Points on a hilly landscape, in no order, each with its height.
A ball rolls from a point to the lowest of its 2 nearest points, and stops where none of them is lower. Distance is the straight distance between rows; heights are no part of it.
k333: [130 175 142 155 155 134 107 141 133 177 127 112 125 165 125 144 132 113
 173 104 153 126  81 112 100  91 112 128 137 114 102  99 177 153  89 119
 110 137 134 147 167 179 148 100 172 119 113 131  50 138 186 117  83 144
 142 148 133 118 141 203 129 102 103 130 106 102 152 151]  h=509
k325: [120 150 138 134 148 172 118 204 153  48  99 101  60 146  84 118 174 146
 140 114 171 121 149 122 135 165 144 185 100  57  99 132 166 127  67 124
 177 132 169 208 107  93 122 135  97 100 138 126 172 104 145 155  87 183
 146 108 150 119 117  96 138 145 111 159 119 107 116 130]  h=738
k20: [105 143 147 131 140 149 125 163 130 170 136 119  59 168  95 116 107 142
 193 134  99 140 164 152 126  90  73 149 118 130  96 112 192 150 119 132
 185 148  95 170 160 184 161 159 130 109 132  69  73 127 147 120 106 134
 159 175 121 100 156 172 137  86  77 130 117 128 153 152]  h=399
k802: [119  91 127 116 118 151 139 122 105 172 148 130  80 170 105 102  86 116
 141 171  92 143 176 125 154  76  88 130 113 189 131 130 151 145 137 131
 161 146  59 115 157 166 158 174  76 114 123  87 103 123 110 135 138 125
 157 173 122 125 148 150 129  86  92 135 168 127 159 158]  h=448
k258: [103 142 155 142  93 147  87 104 117 195  98 118 131 174 115 118 100 133
 203 121 123 114 155 140  95  77  81 128 135 178 111 136 204 149 129 118
 122 137 162 137 187 165 122 115 149 116 111 127  69 113  99 141 147 189
 150 150 112 112 132 217 141 112 109 148  99 154 164 110]  h=309
k331: [ 80 120 129 112 142 153 134 177 136  48 111 144  73 127  88  94 162 132
 147 144 159 114 140 164 147 186 117 158 111 107 130 136 139 125 104 161
 174 131 145 169 133 108 102 120 104  82 166 114 175 126  97 144 124 168
 128  89 143 164 121  89 152 114 144 163 136 131 101 125]  h=704
k5: [172 109 113 115 121 103 139 131 130 118 145 131 142  93 146 160 153 127
  87 137 117 136 117 113 129 136 185 105 106  93 138 104  80 130 149 134
 119 126 117 100 108  98 143 154 107 154 147 124 170 128 154 120 118  72
 115 146 151 120 120  67 134 150 135 107 154  98 102 133]  h=367
k92: [165 141  85 138 142 136 130 147 168 124 145 128 151  69 137 144 180 125
  74  92 112 106 101 132 118 181 172  99 166  30 130 148  65  99 139 158
 108 145 113 125  83  80  95 122 165 142 162 122 177 149 174  87 140 112
  84 133 134 105 103  51 148 179 116  79 106 128 117 130]  h=513
k401: [114 141 147 125 111 111 130 148 122  94 103 126 100 149 125 124 161 125
 179 107 148 134 138 125 112 126 137 169  93 110  91  96 168 165  96 127
 132 116 187 157 144 141 124 124 114 120 144 143 143 106 165 152  97 168
 151 104 153 156 134 147 148 111 168 158 136 103  98 129]  h=688
k772: [119  80  97  93 120  78 172  98 103  94 126 157 102  83 122  98 122 129
 102 191  75 144 151 165 148 147 147 102 114 139 133 148  61 115 179 135
 134  93 111  78 124  95 115 179  88 103 150 120 159 118  65 160 173  68
 144 126 127 151 143  66 149 102 146 113 153 110  77 113]  h=676
k669: [ 77 175 143 132 132 168 100 146 150 116  81 123 167 126 133 116 119 161
 137  90 149 118 151 143 121 183  80 151 157 132 124 178 121  69 121 121
 103 137 144 152 110  81 104  99 184 131 105 163 148 112  70 101 194 189
 106 119  69  92 122 115 103 173 117 116  84 188 177 125]  h=590
k751: [136  70 123  97 156  99 153 146  88  89 167 145  93 122 118 109 122 113
 114 171 141 149 106 117 152 126 121 130 105 140 143  78  97 152 140 147
 175  96  79 109 142 139 134 127  92 104 151 105 149 140 143 141 103  56
 106 135 130 180 120  94 136  88 174 162 147  83  78 156]  h=839
k789: [210 106  91 109 123 101 130 130 148 107 143 105 194 103 167 164 174 119
  71 125 151 124  76  72 127 132 231 109 115  92 166  96  89 126 112  99
 108 100 162 104  78  99 122 100 103 138 133 167 169 141 202 120  88  87
  93 102 144 128 111  61 134 177 164 117 148 118 103 101]  h=728
k738: [122 133 138 114 112 104 135 112  99 119 126 135 145 137 147 146 163 116
 173 104 138 134 103 116 107 124 162 160 104 121 104  67 155 182 108 116
 104 100 201 132 160 152 122 111 137 143 153 166 125 110 189 142  77 150
 140  92 165 171 128 172 162 104 196 156 127 103  76  99]  h=651
k455: [133 147 120 163 116 104 115  74 141 149 127 137 148 106 150 148 136 134
 133  95  74 124  96 148 118 116 128 118 158 121 119 118 124 130 146 126
  88 141 168  99 150 149 122 124 201 181 129 132  73 154 173 138 118 104
 122 102 157 120 139 158 151 121 142 107 108 105 101  88]  h=614
k22: [114 121 140 118 141 142 109  94 113 148 117 139 171 144 147 121  91 124
 120 128 176 127 102 112 122 136 100 118 152 192 155 147 138 115 127 136
 118 135 105  98 142 144 122 105 162 107  91 148 117 118  85 124 155 125
  84 121 101 151 107 159 116 110 150 145 102 146 152 149]  h=314
k200: [106  92 107  96 154 142 113 158 123 111 148 150 116 126 110  92  65 129
  87 179 161 110 146 151 166 169  83 115 122 146 168 160  75  89 127 137
 166 126  16 114 105 136 142 133  93 120 115  91 152 140  49 106 189  69
  97 162  85 136 119  79 100 120 100 112 124 148 148 159]  h=364
k493: [142  99 141 123 161 204 124 181 143 107  80 103 126 201 120  99  88 138
 106 166 229 113 146  81 153 142  98 160 135 169 168 178 155  94  45 141
 158 132  86 194 113 146 120  87  83  54 111 147 140 113  52 120 125 209
 114 129 103 146 122 168  62 137  91 187 117 169 204 135]  h=255
k348: [117 174 122 161 144 159 111 159 169 126 114 115  82 113  94 132 156 138
 132 109 101 120 172 145 144 125 127 134 114  52  97 125 142 132 132 119
 163 163 123 173 119 106 155 162 137 164 131 106 124 118 171 125 108 162
 158 138 132  65 128  75 119 136  71 111 132 125 156 140]  h=689
k189: [195  87 106 116 100  74 158 103 115 117 172 127 141  63 153 151 162 137
  93 159  68 133 113  97 116 116 197  96 120 105 134  88  47 152 190 123
 120  98 115  73 113  97 145 167  91 169 167 144 152 136 183 118  98  55
 122 136 159 144 131  66 146 134 153 107 161  79  67  83]  h=474
k943: [161 149 109 158 159 113 122 107 130 148 157 117 170 133 166 165 112 115
  94 101 151 131  69  83 124 119 153 110 160 128 152  97 128 129 119 123
  96 134 114  98 124 143 144 101 182 149  87 156 104 149 184 114 109  92
  98 122 130 126 131 146 119 143 136 111 104 117 143 130]  h=714
k556: [145 100 118 121  89  70 161  98 106  88 144 147 163  75 164 131 169 126
 142 121  79 126 116 113 111 132 188 132 129 141 107  89 105 166 146 122
  98  92 209  89 139 104 124 121 119 182 173 163 155 113 178 131  89 128
 142  81 168 177 133 120 165 122 195 127 148 101  49  68]  h=530
k984: [102 156 148 139 155 130 121 124 137 157 135 142 111 125 118 148 130 136
 166 113 102 114 110 126 113 107  97 127 153 109 108 110 160 130 121 131
 134 146 105 147 158 164 150 125 187 139 113 100  53 155 171 114 111 117
 121 151 125  87 148 179 131  96  97 104  98 119 143 145]  h=558
k604: [164 145 146 160 109 109 124 106 127 175 157 108 129 143 131 177 130 112
 132 106  55 144 119 107 103  77 167 105 130 116 113  80 131 170 161  96
  91 155 124 103 138 148 171 161 112 183 128 129  97 150 196 139  99 121
 183 159 163  94 147 150 104 135 100 102 177 104 147 120]  h=710
k627: [ 96 158 131 120 170 184 102 161 159  98 114 130 160 120 141 122 118 154
 120 100 190 125 121 129 141 186  91 150 154 122 146 178 105  75 105 144
 131 146 102 167  98 106 114 102 175 114 105 142 154 137  88 109 176 151
  85 121  78 119 112 109 100 149 111 120  90 172 163 155]  h=636
k877: [ 95  67 113  94 150 140 126 156 110 103 130 159  90 137 108  78  74 138
 102 194 175 128 155 159 179 168  89 124  93 175 176 144 100  97 118 146
 172 120  43 118 129 154 123 121  71  94 127 104 148 147  50 137 160  91
 106 141  89 180 112  76 112  91 136 143 148 125 146 158]  h=280
k252: [125 151 132 153 155 136 114 121 129 141 139 138 147 135 142 147 107 124
 126 112 143 115 116 105 128 119  92 130 149 142 136 133 135 127 128 133
 124 152  74 132 141 143 159 137 175 146  93 112  99 146 134 110 128 112
 116 142 101 108 131 159 117 118  91 118 116 127 165 156]  h=608
k993: [133 146 147 145 119 114 103  86 113 176 124 130 135 158 139 143 130 118
 169 108 130 142 101 140  93  89 102 133 129 155  99  93 182 163 118 110
 108 136 171 103 171 179 119 111 169 136 121 133  68 124 166 140 104 128
 138 127 157 147 135 206 158  99 147 134 111 105 118 115]  h=451
k780: [185 152 136 170 116 114 112 117 139 148 127  97 168 129 162 181 144 107
  99 100 125 132 107  94 124 105 205 104 122 109 140  96 134 148 126  78
  85 139 167 111 107 118 154 126 109 165 120 173 138 141 201 131  80 128
 160 125 171  95 116 125 104 167 133 128 186 114 139 113]  h=641
k32: [131 113 131 131 192 180 130 198 138 103 132 116  97 179  90 100 104 130
 116 154 214 131 120  79 154 119  74 146 117 126 167 121 146 122  59 136
 178 120  57 188 116 179 139  83 119  86 107  97 112 142 132 126 105 123
  88 143  98 126 129 148  91 110  90 165 112 130 172 184]  h=242
k775: [133 140 113 130 168 153 116 155 146 113 136 144 165 114 148 143 116 133
  87 114 171 131 116 118 150 146 119 127 159 101 145 145 114 108 117 137
 133 146  98 140  99 115 136 111 170 130  91 126 146 138 133 114 143 117
  85 129 102 109 121 107 107 148 108 113 122 141 148 168]  h=653
k975: [125 141 142 115 141 174 115 145 135 150 107 119 161 166 144 123  78 113
 126 129 177 109 151 106 143 140  89 139 138 182 149 183 126  99 112 129
 116 149  85 140 107 111 140 127 114 110 103 168 145 111  58 109 180 170
 129 143  72 114 119 159  77 144  99 129 126 174 208 142]  h=346
k220: [105 123 141 122 100 133 133 117 110 189 153 125  65 161 103  99  88 125
 186 156  68 154 180 149 130  45  83 132 102 173  96 128 178 158 156 118
 167 150  88 147 156 187 154 181  94 109 129  80  68 125 121 143 134 118
 166 176 114 105 162 189 124  82  77 131 145 136 145 138]  h=446
k180: [107 133 104 147  87  82 146  54 146 124 121 143 165  79 138 108 158 145
 117 114  49 114 120 180 128 141 128 111 160 126 115 163 101  98 182 159
  98 103 201  75 127  90  69 132 165 151 149 132 132 122  79 148 174 134
 123  78 139 161 128 114 167 141 165 100 100 146  69  61]  h=232
k990: [121 128 138 141 145 124 131 149 132 120 164 145  71 119 107 146 150 137
 143 138  79 132 145 136 139 115 125 136 123  78 100  82 119 154 140 155
 174 146 101 157 142 141 161 162 129 145 147  84 117 141 194 119  83  91
 136 153 151 105 141 107 141  97  96 116 155  96 104 147]  h=502
k519: [158 110 145 134 116  99 130 111 104 149 148 111 140 162 153 149 129  93
 126 120 131 150  86  95 122  79 154 121 111 156 131  66 143 179 134 109
 107 124 150  98 150 155 152 115 109 133 124 137 117 134 187 139  88 107
 142 130 162 150 132 167 129 104 167 138 151  84 111 125]  h=639
k339: [155 191 118 131 118 135 122 161 133 167 156  97 199 131 148 150 112  86
  90  97 141 109 124  69 103 128 136 125 159 117 139 182 109  90 143  84
  59 154  98 116  62 105 157 111 113 146  92 203 151 110 103  70 181 148
 157 174  89  70 117 127  60 196  74  85 149 171 195 137]  h=466
k895: [128 116 149 116  93  91 141 105  88 153 143 122  90 141 115 135 130 106
 177 148  62 170 156 127 111  58 132 134  88 160 101  88 149 178 166 115
 117 125 141 116 153 159 145 170  77 130 139 122  93 112 158 146 118 120
 179 138 145 144 156 175 143  74 140 128 164  94  91 133]  h=763
k722: [ 68 129 152 117 143 152 125 104 140  96  95 158 157 137 122 124 145 156
 133 113 194 126  86 147 122 169 119 142 161 130 141 151 148 105  80 154
 140 107 170 139 157 136  81  67 201  87 124 141 142 118 101 130 124 180
  77  87 133 166 127 149 164 135 168 178  91 161 125 135]  h=701
k974: [211  87  95 117  83  47 166  63  97 148 164 112 161  67 161 145 142 141
  93 150  49 141  96 120 113 111 196  73 142 140 139 126  65 145 194  91
  64  85 146  45 124 109 134 169  85 183 142 124 128 133 142 135 130  59
 144 132 158 138 133  88 133 163 149  91 134  95  89  76]  h=552
k732: [ 69 120 156 110 119 138 123 117 117 120  75 150 114 141 105  88 120 145
 177 148 150 122 164 174 130 147  79 147 115 162 128 154 174 111 120 153
 157 123 155 145 161 127  91 112 143  82 135 125 126 118  66 149 148 178
 117 115 112 149 127 153 147 112 151 176 113 158 124 117]  h=227
k589: [ 96 125 153 124 126 146 117 130 116 139 102 128  94 167 112 108  97 139
 171 148 153 125 169 150 135 118  76 147 112 170 122 139 174 125 109 136
 162 134 103 148 165 154 134 128 125 101 129 102 103 120  81 130 127 156
 129 139 120 138 125 169 135 108 117 162 135 131 166 147]  h=321
k25: [138 166 118 102 140 153 130 167 124 145 141 101 191 156 156 127  90  89
 100 114 194  99 133  70 119 140 118 135 154 141 165 188 105  81 115 109
  73 157  81 145  64 108 141  99 116 128  89 187 167 100  65  80 193 170
 125 158  61  96 119 144  46 175  87 110 132 177 209 146]  h=405
k719: [192 147  86 127 132 118 135 133 145 141 142 102 213 102 180 155 106 111
  41 109 168 132  67  89 106 153 193 100 156 112 163 150  97 101 117  92
  63 109 141  99  61 105 110  66 146 135  96 196 170 154 139  93 153  98
  82 113 118 107 101  85 102 206 143  97 102 178 137 127]  h=773
k434: [139  82  90  86  91  72 166  83 107 136 142 144  92  83 111 101 111 143
 109 188  21 155 172 164 152  99 141 102 125 129 107 175  50 128 210 118
 123 107  84  93 114 108 120 209  64 127 126  91 132 114  74 172 175  51
 170 146 118 116 160  93 132 101 118  92 147 122  86 108]  h=646
k39: [167 111  99 121 111  95 140 104 133 124 147 122 159  76 159 142 145 136
  77 127 119 136 102 134 127 161 184  92 127 110 147 135  70 115 150 136
  91 109 137  80 108  93 119 135 154 157 133 137 162 148 127 118 151  73
  96 124 144 133 105  66 147 159 154  87 113 109 101 111]  h=233
k901: [ 95  92 140  97 141 111 153 155  88  74 151 151  64 126 115 113 139 108
 172 161 133 150 149 129 126 131 107 146  84 143 106  82 125 159 133 144
 177 105 114 142 152 160 127 133  93 107 161 108 143 118 143 136  94 103
 131 127 143 171 140 134 153  78 176 154 150 106  81 149]  h=816
k591: [132 161 141 162 112 132 118 135 159 102 115 112  98  99 112 136 177 140
 144  94  88 109 160 132 123 130 161 131 118  36  93 111 137 133 112 132
 147 151 174 161 120  85 140 151 126 173 150 118 153 129 191 124  98 157
 158 115 153  98 130  72 141 133 120 115 148 103 105 113]  h=650
k229: [108  71 144  98 135 141 149 149  98 125 126 143  79 176 104  85  66 123
 122 180 170 143 168 144 167 124  84 146  82 194 156 132 146 135 118 127
 181 126  55 125 138 162 140 131  51  76 131 107 133 121  74 140 138 130
 151 148 104 165 124 128 111  84 124 169 160 122 158 160]  h=354
k130: [172 115 139 132  94  88 127  90 105 156 153 122 107 129 129 157 145 121
 133 134  51 161 144 112 130  65 159 114 114 146 111  78 107 177 184  99
 113 127 140 101 142 131 153 169  83 163 146 126 103 133 174 143  95  96
 169 140 158 128 148 140 131 112 134 113 174  85 100 115]  h=739
k516: [115 162 135 143 158 152 118 192 154 117 123 104  62 144  89 125 135 141
 172 118 141 122 152 144 135 126 111 148  97  73 102 119 179 140  89 122
 181 141 133 199 136 135 149 149 129 115 133  90 125 118 164 130  94 170
 151 147 141  91 137 108 132 118  74 150 122 100 140 145]  h=715
k230: [115 174 126 166 122 119  96  85 140 149 118 136 183 104 153 161 118 134
 135  90 109 127 114 145 111 132 125 115 162 133 118 139 138 112 134 113
  93 144 160 101 138 128 125 104 197 171 101 151  99 141 147 121 148 125
 126 119 126 110 133 159 119 153 142 111 114 132 141 104]  h=545
k267: [ 89 158 135 143 176 155 126 151 140  98 143 163  86 117 105 135 157 130
 147 106 137 128  89 137 136 147 112 133 143  57 114 109 132 121 101 159
 174 138 117 165 145 146 128 108 202 111 130  86 116 162 189 116  92 131
  90 116 142 130 126 141 169  98 117 137  84 112 114 159]  h=428
k68: [124 102 131 113 160 135 125 127 112 118 140 136 129 146 137 127  97 113
 100 147 195 142  80 111 132 129 104 113 127 162 170 118 129 126 108 153
 138 123  76 109 126 149 119 101 143 103 104 108 125 144 123 124 126 105
  75 124 108 161 121 140 129 112 156 148 109 129 128 172]  h=202
k750: [100 138 129 146 165 135 137 119 154  89 155 165 130 105 132 121 155 122
 129  90 134 121  76 151 121 148 111 115 181  89 125 118 122 111 117 162
 135 141 133 120 143 122 102 100 236 118 150  99 113 157 174 109 116 130
  72  92 144 149 114 139 173 114 136 124  75 114 103 130]  h=514
k225: [144 158 118 159 121 135 129 128 179 115 133 134 128  75 128 139 193 125
 115  92  88  97 138 138 134 147 179 113 148  40 112 123  88 113 128 142
 123 149 158 134 105  58 108 141 161 180 166 121 160 143 204 114 109 124
 123 114 153 103 104  66 149 175 108  91 123 126 104 102]  h=591
k616: [126 128 123 132 124 121 127 115 133 171 156 127  73 104 108 144 134 140
 124 132  29 137 155 135 126  76 122 124 131 105 102  99 106 158 182 141
 162 155  90 134 141 145 172 190 123 168 132  78  85 146 170 142 103  77
 160 155 148  92 160 128 124 112  81 100 154 108 113 131]  h=559
k405: [113 168 106 150 101 116 115  96 154 141 111 137 153  83 143 110 151 150
 115  83  73 117 135 174 107 163 115 104 163 111 108 170  95  87 170 137
  84 118 171 100 111  79  87 125 185 164 129 141 140 139  95 132 174 131
 113  92 114 118 119 107 146 165 145  96 108 161 110  87]  h=420
k45: [ 95  72 129 107 131 141 139 118  97 150 144 158  76 140 105  73  59 136
 136 179 123 124 179 158 182 118  58 121 110 197 140 152 131 112 149 134
 193 143  14 103 145 177 134 149  69 106 123  69 100 143  70 137 158  99
 138 162  97 137 139 128 113  90 101 126 150 132 153 162]  h=404
k944: [181 158 134 170  89 104 114 117 133 184 136  95 173 131 157 176 119  88
  94  98  91 125 116  94 104 108 195  96 138 113 136 130 116 128 148  69
  63 141 135  98 100 107 170 128  72 179 114 159 127 144 155 126 119 134
 177 141 149  68 122 112  82 186 102  96 180 132 170 123]  h=593
k710: [129 105 140 140 174 173 126 186 119 150 140 108  88 195 111 106 101  99
 146 154 211 127 113  84 152  92  74 142 124 158 146 120 182 153  68 136
 166 122  75 180 140 198 137  94 109  55 121 100  90 128 147 122  92 131
 109 166  97 135 127 193 109  88 109 177 103 126 186 194]  h=173
k634: [153  97 125 114 105  81 144 101  92 104 145 128 153 118 152 140 145 122
 121 124 131 147  87  98 108 113 178 124 112 150 137  73 124 164 139 123
  96  94 172  84 144 126 133 124 125 139 136 165 137 115 166 140  86 104
 125 106 161 172 136 125 147 116 191 141 143  91  81 110]  h=597
k238: [137 108  98 156  82  80 160  71 127 115 142 142 163  74 135 113 180 142
 132  96  46 118 129 153 106 133 168 118 144 122  99 131 104 130 163 142
  83 102 230  70 132  91  87 131 152 183 176 153 134 118 133 146 125 142
 144  65 157 168 125 116 169 134 188 105 129 117  48  39]  h=417
k575: [ 98 135 163 117  93 119 105  82  94 177  99 139 142 166 120 117 117 136
 190 123 134 133 131 155  96  93  90 139 113 180 111 117 190 145 119 126
 115 118 186 132 183 176  95 105 159 112 118 127  68 109 106 153 123 164
 143 123 127 154 123 217 166 100 160 151 107 150 115 111]  h=379
k498: [100 148 161 123 141 165  98  80 107 156 112 144 195 144 148 139  96 142
 154  97 188 102  85 108 108 141  70 146 174 193 150 168 156 105 104 123
 124 139 121 107 155 161 102  75 205 126  88 150  91 121  97 111 144 157
  82 118 100 144 124 203 119 115 136 148  78 187 164 139]  h=402
k185: [ 85 165 136 140 106 129  93 110 157 135  84 131 162 122 133 119 132 155
 131  94 111 114 153 177 117 159 106 125 146 121 119 169 139  91 147 130
  96 140 183 128 120  86 103  99 178 146 121 151 148 117  71 128 182 170
 125 102  92 104 117 121 133 166 133 115 103 165 145  98]  h=529
k237: [107  96  92 114  98 108 169 134 140  77 127 153 111  66  95  73 165 115
 121 148  61  93 162 172 133 168 175 124 130  98  81 142  67 117 162 167
 140 113 155 109 106  43  86 177  72 123 195 111 202 109  68 153 182 121
 154  85 125 161 109  32 149 111 149  95 155 131  45  94]  h=749
k287: [163 121  77 115 101  93 150 114 142 137 136 116 163  53 158 120 151 127
  50 115  96 113  95 161 110 180 181  76 147  96 123 163  56  96 156 145
  68 111 160  80  88  75  90 123 159 135 179 142 166 138 112  95 175  79
  91 115 142 126 102  53 155 181 140  72  91 140 104 101]  h=381
k697: [ 83 137 135 120 145 145 135 123 146  61 107 152 127 115 125 111 161 138
 120 120 169 117 108 152 129 172 135 150 134 108 125 130 137 121  95 163
 139 121 171 150 132 108  92 102 159 106 141 125 180 133 116 129 127 168
  95  77 130 168 118 104 158 128 174 163 103 138  93 133]  h=664
k494: [178  97  79 128  75  62 162  55 112 140 140 132 157  62 140 130 154 153
 110 137  33 145 113 138 115 118 180  87 147 144 121 144  72 131 210 112
  71  82 191  51 119 105  95 163 114 185 141 146 100 132 115 139 146  75
 149  99 157 138 142 105 154 144 158  85 122 107  66  59]  h=543
k833: [131 110 155 114 160 147 127 137 110 142 137 120 132 183 131 136 122  98
 127 134 205 144  87  88 134 100  94 123 124 164 151  96 158 151  89 140
 143 116 106 147 146 172 135  72 146  70 100 112 102 128 145 130  93 124
  94 145 121 157 134 186 120  99 155 177 101 126 140 172]  h=68
k510: [132 120  93  88 150 164 117 173 154 103 141 135 132 126 116 125  95 115
  65 165 167 112 154 145 161 179 104 129 113 116 163 167  73  94 133 127
 148 131  57 143  87 113 128 125  92 110 125 127 160 121  47 103 190  95
 106 155  91 116 113  72  85 149  89  98 129 158 170 168]  h=429
k432: [125 136 119 118 115 113 130  89 132 180 151 130 113 101 114 133 105 149
 114 145  36 147 158 134 143  76 111 109 154 132 112 137  92 131 200 122
 128 147  83 107 124 124 168 200 112 171 108  86 103 136 110 146 159  92
 152 149 118  95 165 142 105 124  91  83 164 125 146 128]  h=607
k452: [195 138 127 148 105 123 119 136 153 132 115  96 187 121 166 171 173 115
  83 107 150 127 103  91 112 136 223 112 106  77 152 118 105 124 106  76
  77 125 168 125  70  99 132 110  93 151 119 171 166 137 182 123  97 130
 151 125 150  82 102  81 115 189 136 114 171 140 128 118]  h=681
k600: [106 106 152 119 140 204 120 180 135  91  69 132  95 179  95  94 102 175
 141 160 227 125 142 131 138 185  87 178 123 167 161 164 172  83  53 146
 180 120 109 204 129 153  97  80 113  54 119 121 123 131  54 120 120 194
  96 117 107 151 117 154  93 122 116 201  95 166 184 134]  h=195
k191: [115 138 125 132 193 165 126 177 151  93 142 132  95 143  97 136 131 144
 129 130 178 131 108 104 153 148 111 139 131  80 133 111 139 119  71 135
 173 136  82 190 123 153 136  93 160  95 109  99 118 147 175 122  88 124
  92 131 118 110 129 129 134 113  97 146 108 114 141 187]  h=333
k170: [127 147 138 134 147 146 123 149 146 106  91 114 126 152 121 139 135 123
 120 117 156 139 146 133 141 138 142 138 110 112 121 120 149 120 114 120
 135 131 151 165 119 108 140 143 105 117 114 142 150 119 113 143 124 161
 142 118 134 115 119 109 116 146 125 139 151 125 143 134]  h=706
k580: [152 152 147 158 133 134 117 133 138 140 110 104 139 145 139 160 137 112
 130 102 133 133 129  97 127 107 167 119 117 103 127 114 154 152 122 105
 115 137 150 130 128 129 165 128 118 153 113 146 142 120 165 130 111 140
 151 131 143  98 122 126 112 157 114 126 156 113 154 143]  h=678
k29: [117 125 141 119 154 143 134 177 131 154 164 126  52 150 106 131 108 120
 147 145  96 144 163 137 150  88 106 155  96 108 110  81 153 170 129 130
 200 147  70 168 145 164 175 167 102 130 133  82 104 128 176 127  98 102
 169 177 141  98 151 137 124 101  70 121 163 108 146 165]  h=447
k487: [162  82  82 105  76  60 173  70 122 128 147 136 124  52 124 125 152 146
 106 154  20 138 140 157 131 110 163  77 130 106 108 162  39 120 215 140
 107  99 141  72 109  87 101 202  88 151 151 108 130 120  93 156 161  56
 151 120 139 132 141  86 142 129 141  82 135 108  67  81]  h=609
k687: [172 142 108 147 159 120 123 119 135 149 155 110 222 122 164 154  98 115
  75 107 176 127  57  75 115 130 147 104 174 135 181 136 117 108 117 106
  59 134 111 105  88 126 138  80 167 141  75 169 136 144 144  99 147 106
  89 121 110 120 128 132  99 170 149 110  99 149 141 143]  h=743
k574: [122 113 155  99 101  94 146 142  73 127 127 120  69 154 114 114 130 112
 210 150 115 159 170 135 106  81 110 165  68 165  88  94 171 183 136 114
 148 108 161 150 167 162 128 155  66 111 157 112 112  92 134 147  98 144
 178 147 146 151 142 173 160  71 145 159 142 117  85 130]  h=781
k93: [123 104 137 115 147 194 119 160 142 126  89 118 150 182 135 115  83 117
 103 158 214 111 155 108 158 150 106 158 125 187 181 180 135  90  86 140
 127 130  89 152 106 111 116 103  76  83 101 160 149 101  29 120 171 186
 119 142  84 146 109 134  62 151 112 162 131 178 202 138]  h=296
k852: [102  99 149  98 124 125 141 185  91 104 139 125  37 156  97 104 123 115
 184 160 143 141 172 155 130 116 100 170  58 150  97  97 173 177 110 127
 188 103 127 170 151 166 136 145  55  94 165 106 134 107 132 134  90 130
 167 148 144 147 128 146 143  76 138 164 148 112 121 153]  h=797
k113: [102 142 151 136 106 150 100 108 125 175  97 118 130 163 133 108  86 128
 179 137 103 119 181 132 127  95  79 139 130 179 114 168 184 126 129 124
 136 157 116 148 158 141 150 150 127 115 108 133  88 117  78 137 163 181
 158 147  96 100 130 185 122 122  91 138 120 156 184 122]  h=243
k725: [111 166 154 155 121 131  87  76 123 160 108 125 202 145 157 143  96 135
 150  79 144 110  98 127 107 133 104 125 172 174 133 154 160 110 119 113
  80 147 160 105 149 144 111  78 202 151  83 166  96 124 109 125 144 164
 126 115 114 122 134 184 120 147 149 132 110 163 155 103]  h=473
k44: [159 184 120 156 110 125 116 138 145 176 141 106 171 121 138 166 120 104
 100  94 104 125 147 101 107 128 156 100 147 111 140 154 115 115 156  88
  75 155 109 111  90  99 174 153 104 169 112 159 137 128 124  93 153 117
 158 159 115  65 129 120  79 190  79  71 161 146 188 131]  h=536
k742: [184 134 128 157 135 112 117 108 114 159 154 114 140 136 160 177 129 113
 116 112 105 132  83  92 109  94 157 104 146 130 131  64 114 162 132 111
  91 140 131  94 137 158 157 130 146 163 112 152  87 165 228 119  87  97
 133 142 165 112 136 159 120 126 137 113 146  83 127 116]  h=675
k935: [114 105  95 113  99  88 165 113 129 105 115 142 132  77 124 105 152 129
  98 150  93 112 141 159 133 158 161 114 127 112 108 141  75 114 176 149
 124 104 154  88 111  75 106 170 115 126 167 126 169 115  81 144 171  90
 116 106 136 144 119  67 157 126 143  93 138 124  68 103]  h=713
k951: [ 76 112 156 107 135 167 122 135 120 100  59 155 120 176 100 103 131 166
 155 149 219 124 130 157 133 166  88 175 119 166 157 151 182 107  64 151
 166 111 158 172 144 138  75  79 131  64 120 123 142 120  57 133 123 211
  95 124 123 160 132 155 128 122 157 193  84 170 152 119]  h=95
k513: [113 152 148 127 127 140 120 191 125  84  91  91  66 168  97 125 156 139
 176 124 159 119 149 124 127 123 128 169  78  95  99 119 179 151  74 125
 165 122 179 204 123 119 144 148  95  99 148 125 141  93 145 142  91 181
 167 115 159 129 134 129 145 119 112 172 133  99 114 130]  h=716
k437: [101 113 125 131 129 115 141  82 136  98 145 158 172 100 152 128 144 133
 121 105 133 134  89 160 122 154 120 112 151 133 140 126 131 118 140 156
 119 120 168  91 148 130  88  94 200 125 143 130 139 139 123 129 121 125
  76  81 145 172 123 128 178 130 173 138  89 134  69 114]  h=596
k835: [ 91 136 140 123 133 168 122 181 145  53  73 119  76 135  83 111 157 143
 141 146 157 115 184 161 143 176 130 179  91 107 118 141 159 118  92 137
 175 134 175 188 115  84 113 146  80 102 141 124 171 104  69 158 124 199
 154 108 132 131 121  79 126 147 122 158 136 134 121 113]  h=731

For each start below, name the point where the ball stops.
k252 -> k113
k852 -> k180
k516 -> k39
k687 -> k180
k944 -> k951
k437 -> k833
k401 -> k180
k230 -> k833
